Each row is a point on a tangle of strands that fork and nearly touch. The rows are in no order.
In the rows, 128 means zero.
Two points are linked if the straight distance between their rows is under 97.5. Some points are linked to none.
liv: [ 90 112 139 129  60 118 166 147 106 122 131 104 152 105 133 146 134 127
 141 125 174 114 146 108 110 155 137]
zasor: [201 148 131 134 212  90 100 124 148 116  86 127 121 153 118  92 154  99
 112 161  75 155 103 147 189 115 114]
kaz: [147 109 109 163 216 164  93 107 182 128 132 136 122 140 112  95 154 153
  79 186 111 145 107 130 197 132 106]
zefo: [161 176 116 103 144  73 170 117 124 130 123 113 107 122 106 118 132 138
 149 140  85 164 122 164 107 102  94]
gebu: [125 100 131 106  93  83 132 116 124 161 116 113 160 146 148 123 134 103
 132 110 137 120 136 141 126 212 142]
luduf: [190 162 136 135 181 114 105  82 155 136 132 147  77 164 129 106 102 125
 115 162  59 132 145 150 174 124 135]
ruzuk: [144 135 113 145 184 159 104  63 166 117 128 161  90  83 100 125 105 121
 115 170  67 134 115 135 128 130 120]
Tipod: [139 143 146 167 110 147 119  76  94  80 107 157 101  65 106 130 100  85
 113 121 110 102 130 104  74  77 118]
kifam: [176 134 124 144 141 116 132 147  88  89 107 158 142 130 132 130 128  73
 149 104 114  93 136  87  90  42 153]
fataz: [ 76 137 149 114 116 133 118  64 156 144 116 114 133 103 131 130 113 114
 117 159 115 122 117 188 116 216 100]
Beb: [107 151 139 143  34 121 149 131  55 100 190  99 118 110 126 141 119 175
 101  94 132 114 170 133  93  95 112]
zufa: [129 137 128  94 169 102 116 180 149 145 112  93 147 187 132  94 179 154
 104 157 143 167 102 156 198 125  97]
gugel: [108 100  88 169 141 171 118  89 129 119 159 147 105  46 104 140 129 151
 136 131 122 117 115  69  95  97 140]
modit: [133 150 123 156 116 134 123  48 121 120 142 147  72  63  99 130  93 138
 121 126  94 133 124 135  82 121  99]
filav: [117 150 155 118  92  74 174 107 108 121  68 111 142  58  92 153 144  90
 147 116 142 150 120 144  69 160  89]
Fozef: [168 135 119 112 173  85  91 107 140 172 129 119 133 161 144 111 130  99
 118 130  98 157 119 154 171 196 126]
piza: [126 116 149 140  76 112 143  70 119 144 119 126 121 118 131 129  97 109
 122 135 126 121 159 142 103 210 136]
Bofe: [ 79  97 172  61  82 139 113 189 150 127  92 121 173 174 170 136 150 127
 110 104 192 116 120 166 157 180 133]
lik: [122  99 110 189  95 116 153  78 112 151 133 130 124  50  85 139 117 123
 138 121 152 138 153  77  85 193 136]
kisa: [ 88 129  98 102 107  76 164 118 134 171 154  87 140 100 111 139 158 162
 155 120 133 152 123 149 112 202 103]
nedi: [ 94 174 161 131  87 151 130 101 118 104 138 117  96  47 123 143 111 163
 132 130 124 132 105 168  91  86  65]
Pazes: [118  87 119 155 183 193  82 129 169 125 125 161 140 155 121 115 108 102
 107 149 123 104 113  98 146 122 148]
bupu: [108 152 111  94 127 113 160 175 137 130 144 107 134 127 123 130 152 160
 155 146 141 145 114 147 131 100 109]
bubed: [109 101 120 179  98 159 128 100 101 112 138 141 125  79 117 131 110 115
 125 127 147  93 153  71  94 120 154]
Tuv: [ 83  99  89 164  95 185 145 137 110 125 191 111 128 127 116 134 124 166
 124 100 151  92 141  66 127 110 178]
Vez: [152 144  90 147  97  82 168 119  89 138 156 124 112  95  97 134 135 147
 159  98 120 144 144 116  79 116 113]
vep: [104 161 191  79  96 139 149 182 133  70  66 138 143 127 150 150 137  98
 136 130 171 112 112 186 108  99 117]
mab: [117 111 159 146  76 131 143  91 106 115 104 125 141 104 134 130  97  89
 117 140 142 107 153 121  98 169 138]
vugu: [ 63 164 169  99 123 177 141 188 153  99 127 122 117  84 131 160 144 190
 165 126 185 142 113 177 127 123 102]
loko: [177 144 121 116 213  97  95 110 154 133  98 122 142 123 116 111 154  88
 104 161  93 161  91 156 178 160  99]
mog: [144 112  94 174 129  97 143  74 135 155 121 151 121  63  80 146 136 111
 152 114 123 150 129 102  81 195 129]
ziz: [126  89  86 113 137  99 106 184 120 169 147  93 172 167 135 112 158 121
 140 102 147 147 105  97 163 158 165]
vog: [ 69 143 179 132  93 169 122  93 142 104  89 123 124  72 130 143 106 111
 122 158 140 112 110 164 101 148  99]
pap: [ 76 139 138 151  82 139 139  90 127 138 144  99 115  22 111 150 128 172
 156 132 139 148 111 135  91 153  78]
tibib: [138 174 161  75 105  98 164 149 119  98  93 110 131 150 145 129 125 110
 142 129 111 128 115 189 108  88 102]
suk: [104 150 116 121 148 163 141 104 145 126 167 125  89 132 118 109 112 194
 113 167 103 134 127 145 141  84 106]
Rekin: [ 77 107  99 148 153 208 133 140 156 126 171 125 114  86 110 148 142 199
 132 127 147 130 114  84 131  78 137]
nos: [128 126 160 106 161 165 128 228 157  96 105 145 132 201 142 114 131 129
 114 121 163 131 132 122 151  51 120]
sulo: [140 108 126 179 109 159 110  80  88 104 146 163 107 111 125 124  99  99
 115 113 128  77 166  66  97 106 174]
tez: [132 158 144  99  84 139 144 102  96 112 163 123 100 193 160 115  83 161
 114 125  97 101 159 180 125  96 121]
fuda: [138 129 142 157 146 162 109  78 132  79  87 164 113  85 105 133  96  67
 126 140  93  94 115 115  90 102 131]
rinog: [151 157 126 126 177 117 148 138 154 109 118 117 103 160 114  85 163 184
 109 187 103 145 117 150 168  67  95]
Dar: [155 125 100 162 165 147 103  61 151 120 132 170  90  73 100 134 108 100
 132 139  80 122 125 103 105 128 136]
Tok: [170 163 137 127 148 126 115  67 141 128 142 151  67 152 129 117  83 121
 122 144  64 119 150 153 136 125 135]
mitot: [108 163 143  58  85  54 180 161 115 130 102  95 147 114 129 147 165 126
 160 114 142 144 115 179 104 151  94]
satig: [153 121 117 143 175 145  78 106 161 160 155 132 113 188 136 103 105 132
 104 155  97 129 134 136 189 162 153]
Kon: [193 107 113 140 131  82 122 169  90 154 151 134 127 200 173 119 109 122
 151  88 102 121 144  96 156  98 181]
tid: [ 91 162 169 117 162 182 124 134 167  81  72 146 123  63 114 155 133 121
 140 160 131 136  84 162 106  84  91]
gen: [172  91  83 143 183  84  81 142 128 162 104 136 169 112 120 127 162  57
 148 104 127 152  97  83 140 176 151]
kog: [126 134 116 159  74 109 160 127  73 112 147 121 131  73 108 140 134 130
 137 104 148 124 155  98  76 104 120]
teker: [150 148 111 103 202  84 120  93 162 148 106 122 147  93 103 123 162  95
 115 151  93 166  93 161 142 180  92]
nor: [116 114 158 103 149 162 103 163 159 128 112 127 144 212 150 108 115 125
 104 141 131 130 119 152 159 121 122]
teluk: [ 83 135 121  85 188 129  99 121 168 154 109 111 176  92 128 139 170 118
 104 151 144 144  82 167 158 188  84]
Posu: [181 110  56 152 169  85 137 134 134 161 160 140 121 106 100 118 153 136
 156 117 108 156 130  73 125 123 159]
zirid: [220 173 131 155 145  88 138  71  98 124 125 171  70 129 105 150 112  96
 143  82  74 132 166 118  91  88 140]
bof: [195 106 141 180  91  75 151  96  95 170 114 156 129 135 119 154 114  91
 147  85 137 130 186  82 104 190 174]
Far: [ 72 113 103 153 114 206 139 151 120 109 184 124 116 120 115 142 132 181
 120 103 155 102 136  74 126  72 155]
nik: [148 108  92 158 207 165 101  99 172 130 147 152 108 116 104 108 139 157
  98 182  93 137 119 105 166 114 133]
sabas: [165  91  99 126 151  92  96 197  97 158 125 108 158 189 157 109 142 106
 147 101 135 151 110  87 170 114 170]
zatof: [ 57 110 161 164  92 219 116 112 133  98 129 141 121  91 128 143  95 138
 109 138 174  88 138 105 108 119 130]
zub: [137 135 139 151 132 118 120  45 150 126  93 142 107  79  94 143 107  76
 131 137  93 132 126 150  95 200 114]
kiv: [126 115 169  87  77 144 143 188 120  97 110 139 160 206 178 135 121 126
 125 109 160 100 133 147 138 102 141]
lufum: [143  74 100 115 133  77  73 153  98 175  97 109 182 145 156 127 159  71
 129  77 154 140 112 102 153 207 158]
bis: [119 102 119 139  66 143 152 170  91 113 161 112 151 164 148 139 123 139
 130  99 152  87 152  92 126 108 172]
Deno: [ 84 142 151 141 116 178 114  89 145 107 115 134 110  91 123 131  95 128
 124 157 121 111 110 154 102 122 102]
Mose: [220 118 145 171  93  56 157 108  79 159 108 162 123 162 146 161 116  97
 157  65 117 128 181 103 107 150 169]
Deko: [ 76 130 153 126  69  97 168 115 109 141 109  94 148  46 109 154 144 136
 149 130 170 145 139 126  93 200  98]
Bog: [139 162 123 109 152 122 151 129 138 125 146 112 103 162 122  93 127 181
 119 172  95 136 132 160 154  84 106]
ped: [114 146 113  99 198 108 125 105 168 145 108 112 157  77 115 131 173 127
 117 168 113 167  85 169 151 170  75]
guz: [101 107 160  79  76 126 136 184 128 118 103 123 170 175 166 136 141 118
 129 115 169 110 125 150 138 146 142]
nizol: [198 138 109 138 173  71  95 127 135 173 142 123 108 181 145 103 132 124
 124 133  88 167 136 128 196 158 147]
fike: [143 135 106 123 133 136 144 188 101 106 156 134 136 160 128 126 139 143
 139 110 136 107 141  96 124  34 148]
Sobil: [172 131 111 159  71  89 160 102  77 145 174 129 104 151 126 139 109 145
 139  83 117 120 194 112 100 148 153]
guri: [144 101 140 130 110 138 122 172 114 110 101 144 162 166 153 127 126  81
 140 112 147  92 125  99 116  92 161]
lavuz: [162  93 127 166 112 101 128 101 115 145 108 149 140 115 125 133 120  68
 144 111 134 115 153  87 108 188 167]
fogas: [ 94 167 136 124  61 146 141 148  80  93 184 114 111 113 128 143 125 181
 117 110 136 112 146 149 102  67 105]
nuv: [155 106 130 116 200 135  54 161 109 136  77 110 157 212 160  98 147  93
  86 129 140 172 108 134 213 142 114]
Voda: [116 136 146 167  99 157 119 106  87  79 118 151 118  43 111 138 124 105
 115 117 144 103 125  89  74  60 115]
Dekod: [131 108 122 149 167 180 100 125 139 106 116 168 125 139 123 120 107  99
 125 141 112  90 123  94 120  83 148]
sulil: [112 105  87 165 118 149 132 114 115 123 157 138 120  82 109 132 127 137
 138 119 136 112 133  76  99 107 149]
temus: [149  77  98 151 166 129  48 132 127 164 128 130 164 161 151 122 128  68
 117 107 134 133 111  94 172 195 174]
sis: [136  99 132 119 143 137 109 215 129 118  91 139 168 167 143 126 146  82
 145 113 162 121 102  95 135  82 154]
Rudaf: [111 138 108 157  96 118 151  86 113 139 161 114 100  34  98 145 132 177
 152 114 121 156 117 122  79 126  84]
lave: [121 155 201  84  65 146 154 158 119  62  69 138 146 150 167 146 111 100
 118 127 159 105 134 185 105  92 120]
Dogal: [ 91  98 160 130  96 162 123 145 141 111  92 135 162 134 144 135 120  90
 123 141 168  94 127 120 118 149 146]
govu: [156 141 115  99 142  65 127 103 141 177 137 114 126 156 129 115 133 123
 138 123  96 155 133 165 141 199 123]
Kabo: [107 153 163 126  64  81 186 125  86 124  93 102 140  44 100 157 143 121
 147 113 167 155 137 134  75 154  82]
pemin: [ 70 137 141 137 131 203 114 102 152 110 139 136 101  79 121 140 107 174
 130 153 129 124 109 138 113  90  97]
pebev: [165 137 123 128 145 131 132 180  89  93 126 153 143 166 140 123 135 107
 140 105 125  97 142  93 114  17 153]
Dek: [ 60 122 169  74 127 165 120 198 175 126 112 125 148 167 152 143 143 142
 118 121 191 127 116 172 150 160 118]
zap: [125  94 110 111 198 153  54 172 129 146  94 105 169 188 143 108 156  99
  84 126 167 170 104 118 199 150 112]
lasor: [102 152 143 103 161 116 132 111 159 112  74 126 150  63 109 149 153  91
 141 153 113 144  82 163 104 142  91]
dalep: [132  99  94 105 174 112  73 180 119 163 118  93 171 178 143 107 164 113
 111 119 151 169 100 114 194 154 135]
letod: [100 187 147 109  97 151 140 145 106  94 154 120 100  89 125 144 128 179
 132 128 133 132 124 169 103  50  78]
gulut: [148 146 140  88  95 112 154 136 106 131 162 114 119 212 163 112  95 167
 127 125  97 112 152 173 142 106 130]
tinab: [135 123 140 183  80 117 149  64  92 135 122 135 106  41  80 138 100 120
 120 118 142 140 155 101  73 165 111]
Lelad: [108 153 123  65 126  84 158 234 132 124 112 110 151 115 130 143 186 137
 166 119 176 149 102 142 134 113 125]
Devav: [134  94 102 157 142 122 105 114 140 142 124 144 152 111 119 126 129  81
 137 128 122 116 121  99 118 177 155]
Mezir: [159  86 103 126 157  92  52 125 110 173 107 123 165 153 161 129 137  62
 121  88 137 144 115 110 167 215 157]
Mido: [178 115 137 145  65  94 155 110  81 135 146 135 128 172 161 131 103 126
 138  90 117 106 180 117 114 147 163]
Rifo: [159 125 147 167  79 103 161 110  66 109 103 138 138  79 108 138 114  87
 124 104 145 122 171  94  68 115 130]
pabor: [100 114 122  93 114  72 130  97 136 175 112 104 162 111 128 131 156 108
 126 111 140 130 127 160 118 239 110]
bon: [118 145 124 163  79 124 136  73  91 132 183 120  85  42 102 133 117 182
 121  98 118 137 127 126  79 106  78]
zulif: [128 112  95 144 194 147  87  85 175 148 142 142 141 100 116 127 129 108
 106 165 104 140 103 133 155 186 123]
Nivan: [102 130 111 108 142 143 155 202 155 138 165  97 133 172 119 120 158 197
 125 140 150 146 121 126 178  99 129]
kitil: [223 155 136 152 136  65 139 105  95 142 126 166  86 169 145 151 104  97
 155  75  77 126 172 121 114  97 155]
Dogur: [142 166 145 118  77 131 134  68  88 112 171 127  76 160 147 116  75 154
 109 121  90 103 166 173 106 110 117]
Zukif: [ 79 142 120 123 116 137 147 128 143 133 138 107 128  54 119 154 150 169
 166 143 141 150 106 139 107 133  97]
nuzi: [ 55 133 166 135  67 146 145 112 123 132 124  96 136  34 122 158 129 152
 148 139 172 132 126 135 105 184  97]
Ruf: [142 131  98 102 142  83 146 179 127 152 140 102 148 152 126 110 157 143
 150 132 129 152 113 123 151 115 130]
duzi: [221 128 149 150 108  53 148 121  88 151 111 158 117 185 176 149 105  96
 155  67  93 126 162 126 127 133 163]
Kogu: [ 58 119 141 158 119 222 107 110 145 106 148 142 105  92 119 143 104 168
 120 131 152 100 120 109 111  86 119]
pim: [131  67 116 149  87 106 139 161 106 144 122 112 176 137 145 128 141  92
 145 102 166 106 139  65 126 166 184]
kebob: [130 133 144 137 155 170 112 110 136  87  96 163 117 130 122 123  98  86
 124 146 103  91 115 125 105  76 129]
Mam: [126 120 109 142 180 170 141 153 152 116 158 130 101 171 112  95 151 194
 102 152 129 128 135  93 169  49 129]
kul: [174 134 136 123 206 111 100 167 142 114  71 123 145 163 121  97 165  99
 109 160 109 157  89 131 181  93 112]
tigar: [154 124 139 167 105 147 101  47 129 131 138 168  80 130 135 135  76  93
 121 124  99  92 172 110 117 163 165]
telu: [ 97 147 148 142 109 136 126  43 148 125 111 125 104  67 111 132  95 111
 124 154 100 132 115 171  91 192  96]
per: [ 99  90  85 144 179 161  96 151 168 160 151 112 164 138 117 118 149 137
 108 139 150 144  96  99 171 158 148]
Roduv: [101 175 175  86 138 143 145 189 151  79  72 142 133 103 129 152 142 109
 150 136 165 131  99 179 110  83 108]
runev: [100 109 112 119 128 158 134 184 147 140 154 110 146 175 130 121 129 154
 128 126 152 121 120 110 150 112 148]
Todut: [161 136 103 145 197 137  95  63 187 140 136 154 106  94 105 130 122 101
 109 171  74 150 121 140 156 180 115]
gid: [109 156 150 120 161 149 126 102 163  86  75 135 126  60 101 148 128  99
 138 159  98 138  77 162 102 102  92]
rofeg: [109 130 121  90 146 115 136 211 150 148 143  86 144 187 125 109 170 181
 120 140 156 162 111 138 194 123 117]
fub: [142 157 126  74 124  54 157 111 128 164 124 102 127 152 129 117 136 130
 146 130  98 157 126 186 125 178 100]
toz: [ 90 137 158  88 139 165 133 167 168 127 134 116 126 197 141 115 116 168
 107 155 139 133 129 177 158 117  97]
Gazag: [175 124  90 164 163  89 131  78 147 155 114 163 116  75  73 150 142  93
 154 117 101 161 128 111  92 174 129]
Pugu: [ 89 151 118 100 145 131 148 141 154 134 138 108 127  93 117 137 155 179
 150 164 129 159 104 156 134 113  95]
peta: [173 136 105 143 145  85 143 106 129 137 112 144 119 106 103 132 126  93
 156 118  99 137 129 119  95 139 130]
Das: [ 63 152 198 140  76 186 124 120 130  88  92 127 124  52 130 155 103 128
 124 149 173 112 117 153 102 123  95]
Sepan: [160 103 136  92  79  72 132 128 110 164 143 109 144 213 190 117 107 143
 137  91 107 130 141 154 164 189 154]
Lizuz: [142  76 124 143  65 119 148 165  88 132 146 112 170 177 161 129 123 122
 138  90 153  95 152  76 139 144 192]
fifus: [ 88 119  83 132 117 139 148 127 143 151 182 100 128 118 116 131 131 175
 145 134 125 136 123 123 133 151 138]
Nom: [135 146 115 115 186  99 120 141 164 143 117  94 137 157 121  89 186 166
  94 176 127 168  96 167 197 139  82]
zagis: [106 141 143 132  33 113 166 117  80 117 165  95 121 114 131 141 106 163
 123 116 137 119 160 147  96 140 106]
zit: [102 171 124  76 124 102 172 209 134 116 131 106 136  92 124 150 176 175
 173 132 166 159 106 155 128 101 108]
Fure: [163 136 153 181  84 117 136  43 102 139 115 155  87  76  84 145  82 100
 115 114 125 132 171 114  84 177 126]
noz: [122 161 148  94 134  72 163 104 137 118  65 111 140  78  97 145 152  83
 151 123 113 152  96 169  84 147  88]
kised: [154 136 138  83  90  80 152 129 111 146 147 109 129 205 167 115 104 147
 141 120  97 126 141 174 142 151 130]
mif: [164 126 148 109 196 110  82 185 126 122  61 112 152 199 145  97 164  98
 104 142 132 169  97 140 202 100 108]
kamom: [ 71 120 126  57 130 106  94 149 147 173 107  95 184 134 148 133 169 123
 103 112 165 125 106 173 162 206 107]
rigo: [172 110 149 182  98 135 121  79  77 109 120 172 114 117 141 133  90  79
 115 108 125  82 188  68  97 122 177]
Pofev: [149 128  79 136 163 140 146 117 100 110 186 140  95 100 111 119 152 186
 125 131 106 137 135  73 118  36 139]
Lova: [153 148  97 152  91  99 151  90  80 134 184 132  89 116 109 128 115 156
 135  90 111 129 166 119  88 114 127]
pes: [138 113 119 114 172 131 111 229 143 123  96 135 165 152 124 119 168 102
 142 127 167 149  96  92 151  76 142]
mobor: [159 157 137 137 114 133 120  70 103 113 149 155  77 149 139 120  79 122
 119 122  85 100 159 139 107 104 141]
Tesi: [146 119 158  94  72 129 144 155 104 109 130 129 147 219 188 122  98 140
 130 111 121  98 147 159 139 101 142]
leg: [187 139 133 185 105 110 128  53  92 131 125 173  77  96  96 148 104  95
 131  88 110 119 176  92  83 132 145]
bazo: [111  82 128  95 102  92  98 147 118 163 102 105 183 154 161 123 153  94
 120  95 154 120 118 127 152 203 152]
bom: [109 160 147 128  87 148 146 177 102  76 117 137 130  87 131 154 141 125
 143 119 168 111 132 132  91  60 119]
Pusab: [159 125 101 139 152 135 124 130 108 136 178 145 105 176 134 105 109 147
 129 118 106 103 151  88 141  75 171]
duga: [120 153 151 101 171 146 129 140 165 110  95 133 131 147 123 115 124 121
 117 171 110 134 103 167 139  96  99]
ritez: [ 69 121 183 122 112 195 123 166 159  92  86 152 144 125 144 146 118 105
 122 139 185  98 125 143 114 125 127]
mufov: [147 170 182  92  94 131 152 140 105  66  85 133 136 163 159 136 104  95
 125 121 115 102 134 182  99  57 116]
pobid: [ 99  98 157 144 126 208 100 104 152 110 114 158 123 173 142 120  80 108
 102 144 129  75 138 131 120 127 145]
nar: [134 114 131 148 196 164  96 135 179 130 130 118 122 194 124  82 149 163
  71 171 127 148 118 143 200 126  97]
Mosum: [188 129 100 144 141  97 129 133  99 149 175 138 102 187 148 114 106 142
 144 101  93 112 165  96 148  94 176]
bedan: [100 144 162  62  65  87 169 141 118 121 103 104 150 147 152 138 137 130
 139 127 140 127 127 187 113 164 103]
nek: [154  98  65 162 199 148 119 107 161 139 163 142 106  98 103 112 151 167
 111 162  97 146 122  78 157 113 155]
revi: [101 153 158  71  63 117 163 135 119 116 134 102 131 172 159 133 110 157
 131 137 127 119 133 196 122 138 103]
Lobuf: [ 96 112 148 138 116 148 126 154 136 100  79 140 163  89 126 145 143  77
 142 144 166 105 109 106 103 127 138]
pup: [177  84 120 137 142 101  92 182  89 155 125 125 146 212 183 115 112 113
 143  90 114 136 121  93 178 112 186]
suli: [ 78 111 106 142 154 200 133 135 169 142 182 116 117 156 114 117 115 192
 107 142 130 125 129 112 159 113 138]
Tugif: [117 146 113 124 159 162 138 148 133 102 140 140 109 100 112 130 143 170
 132 148 127 135 115 111 124  39 111]
zef: [119 116 122 138  95 146 138 139 104 114 155 129 130 151 140 128 115 132
 129 119 139  92 148 112 114  99 152]
Muki: [ 69 148 197 128  95 200 125 152 146  70  81 149 122  92 139 155 109 119
 123 141 180 106 123 158 102 103 106]
Dabod: [179 126 100 152 168 117  79 104 157 177 168 138 102 170 140 113 115 126
 121 139  90 144 149 109 192 164 166]
bod: [132 146 121  58 113  36 160 152 119 163 109  94 150 148 132 123 163 127
 152 112 123 151 116 171 124 166 101]
Rut: [146 126 123 151 196 149 132 148 173 102 118 134 103 157 110  87 173 188
  96 182 120 139 115 120 175  56  99]
koba: [ 63 128 157  97  55 160 157 169 131 110 144 103 139 157 150 153 122 171
 126 125 175 107 140 157 135 155 130]
nopir: [107 106  84 143 188 153 106 103 174 156 160 121 150 100 114 124 148 148
 114 162 123 147 100 119 155 169 130]
lazi: [183 145  83 136 176 107 147 120 101 108 149 152  98  96 102 112 150 147
 137 129  93 139 133  83 109  34 134]
tam: [192 111 119 133 145  67 105 141 112 168 114 137 136 169 158 123 124  83
 152  93 103 144 126 115 147 159 161]
zuke: [ 84 154 148  76 104 139 151 145 144 126 141 104 122 171 142 128 116 171
 127 153 127 129 127 190 139 125 100]
rokug: [198 144 104 153 182 109  97  85 163 155 153 160  79 150 120 120 116 122
 128 145  66 142 160 106 172 134 153]
gukil: [ 99 118 105 143 157 191 122 120 131 103 158 147 104  57 111 147 142 177
 130 139 130 130 109  83 103  47 122]
pak: [143 125 138 104 162 126 117 230 142 121 102 122 146 195 134 103 159 131
 124 132 158 154 112 117 176  72 127]
Funeg: [105 118 156 113 131 187 131 209 154  91 121 152 133 185 142 134 120 133
 119 111 172 107 141 120 130  64 133]
muza: [165 140  93 156 151 127 127  59 128 128 150 166  65  62  87 136 116 141
 132 123  83 149 130 104  90 106 118]
benat: [ 71 120 104 106 132  99 133 109 152 172 137  93 162  79 121 140 167 138
 139 124 148 143 111 145 123 217 107]
Gidaf: [ 95 126  89 115 108  98 153 105 141 173 179  90 128 130 120 126 132 168
 145 131 116 147 132 143 134 199 127]
foto: [ 97  91 112 157 142 173 100 108 156 134 137 141 142 129 126 126 109 109
 117 144 131  99 122 111 129 164 155]
boma: [101 166 156 149  62 132 133  77  99 119 171 111  88  57 115 131 103 174
 115 114 121 128 124 155  86 107  68]
durop: [158 141 104 104 146  76 147 158 128 161 155  91 124 183 132  92 146 169
 132 145 109 156 128 141 177 126 126]
lel: [160 102  55 160 169 124 122 104 149 159 178 143 105  98 101 123 136 151
 141 129 104 143 134  67 131 129 171]
sufid: [ 71 121 124  65 134 101  97 173 150 163  93 102 188  99 139 145 190 107
 119 103 186 124  98 150 148 194 113]
bori: [ 84 136 132  92 155 123 107  89 166 152 112 114 156 109 131 134 139 104
 108 153 120 127  99 182 137 210  91]
Fizug: [ 89 101 141 119 128 187 126 209 161 116 136 132 144 186 139 131 126 145
 122 105 176 116 130 111 146 103 149]
bizun: [130 143 102 110 164  94 136 130 155 165 159  88 128 155 120  94 160 179
 113 168 112 165 116 158 184 155 109]
sas: [ 96 166 146 105 156 150 141 176 152  93  90 133 127  61 119 157 157 143
 161 149 154 149  93 154 112  78  98]
Fupu: [161 158  84 126 132  80 171 105 110 138 150 126  99  89  92 130 137 160
 155 119 100 167 130 133  87 106 100]
Keka: [155 160 145 157  96 121 134  63  93 103 124 145  90  80 102 128  96 110
 118 111 103 119 138 133  72 102 105]
lelil: [140 104 118 140 111 130 105 100 142 168 166 126 123 180 155 117  94 124
 124 120 108 110 147 131 155 190 172]
Kure: [ 98 127 107 137  68 127 159 118 105 135 185  95 119 128 125 132 109 170
 136 116 132 117 150 129 115 148 132]
dufi: [145 134 135 149 115 110 122  53 146 152 119 145 104 112 112 137 101  92
 132 128 101 130 149 145 105 212 133]
vomep: [141 117 169 153  87 113 160 122  82  95  68 137 160  67 118 140 114  55
 122 129 155 117 152  82  76 121 134]
fur: [110  67 116 150 112 145 107 161 135 146 121 119 178 151 143 126 138  90
 128 112 166 104 117  78 140 166 181]
bado: [127 142  82 133 136 134 150 110 108 123 194 123  91 102 110 119 132 197
 129 128 107 137 134 106 117  66 125]
boli: [129  80  86 150 191 162  59 143 148 159 134 121 169 153 129 115 137  91
 101 129 150 142  98  94 181 174 152]
Nosev: [196 144  91 139 173  89 148 122 118 123 126 152 107 107 104 119 137 112
 154 123  85 143 130  97 106  77 132]
palov: [129  98 167 147 101 186 105  91 124 108 112 163 125 184 168 115  69 100
 104 135 119  66 155 127 126 130 165]
savo: [ 66 145 155  92 124 164 143 202 162 112 128 122 132 134 136 147 145 167
 142 127 181 134 118 164 135 125 116]
Riva: [150 123 129 131 182 138  93 129 156 148 133 118 121 201 135  82 123 148
  91 168 107 141 123 151 197 139 122]
Gepa: [119 124 163 147 105 133 143 138 115  88  58 141 158  58 116 148 135  55
 135 139 161 108 124  96  85 114 132]
sos: [ 84 126 125  74 131 106 126 205 145 146 109 108 171 119 134 141 184 126
 140 115 182 140  96 141 147 153 128]
gar: [121 137  91 136 148 157 128  77 128 131 191 138  72 111 112 111 106 190
 116 147  97 125 137 113 127  94 135]
mol: [111 153 119 121 138 168 140 172 112  88 156 148 115 123 120 136 143 167
 126 119 148 120 133 105 119  15 127]
Gibur: [146 125 116 137 175 163 125 137 126 117 161 147 102 182 122  94 122 166
 108 142 110 107 142  91 151  49 146]
ribiz: [105  67 127 137 129 171  93 162 146 146 130 124 167 195 152 119 119 106
 112 113 157 112 117 105 157 156 171]
Dadag: [123  86 146 120 139 167  81 141 145 147 124 135 149 222 169 106  98 117
  96 122 127 117 124 143 170 159 148]
luvo: [141 189 141  74 128  75 177 135 127 118 109 100 120 134 120 124 137 134
 148 147  96 156 116 190 115  95  84]
Fosu: [173 100 135 130  71  80 145 117 101 156 147 125 134 192 178 131 101 129
 143  87 117 116 166 129 143 180 171]
Dila: [163 116 133 141 120 114 134 141 101 106 101 144 145 137 142 128 117  73
 148 114 123  93 136 102  98  95 154]
gonap: [153 123 141 147 118 153 106  77 119 119 140 162  94 165 153 122  73 107
 118 125  99  81 161 122 123 125 163]
reto: [ 77 107 172 154  63 178 136 107 109 107 111 124 144  85 136 141  88 114
 103 156 167  96 153 107 110 147 137]

Follow the links from the first point to the second, and from the first to the third. Name the last point that the two ways share.
Kabo / Fizug / lufum | pap
Riva / fub / guz | Dabod
nedi / lave / durop | pap
nor / tigar / nek | Dabod
Lobuf / tibib / Mido | Vez
luduf / guz / mufov | gulut
sufid / noz / nos | bupu

A fork is a point with three links. Follow the links from the first point to the second and name the forks in between, in order.
gulut / sas | Vez
Pugu / kisa | pap
luduf / savo | mobor, gulut
Rudaf / guri | pap, bupu
Riva / vomep | Dabod, mobor, gulut, Vez
kebob / nopir | Tipod
nizol / Posu | Dabod
bizun / filav | bupu, pap

A fork is a point with three links, a tip a point with one. Leave the first point through the second and follow the links. Name the first fork or tip that comes.
Mosum / Pusab | leg
toz / nor | zef
Mose / bof | Tipod
Fupu / zefo | pap
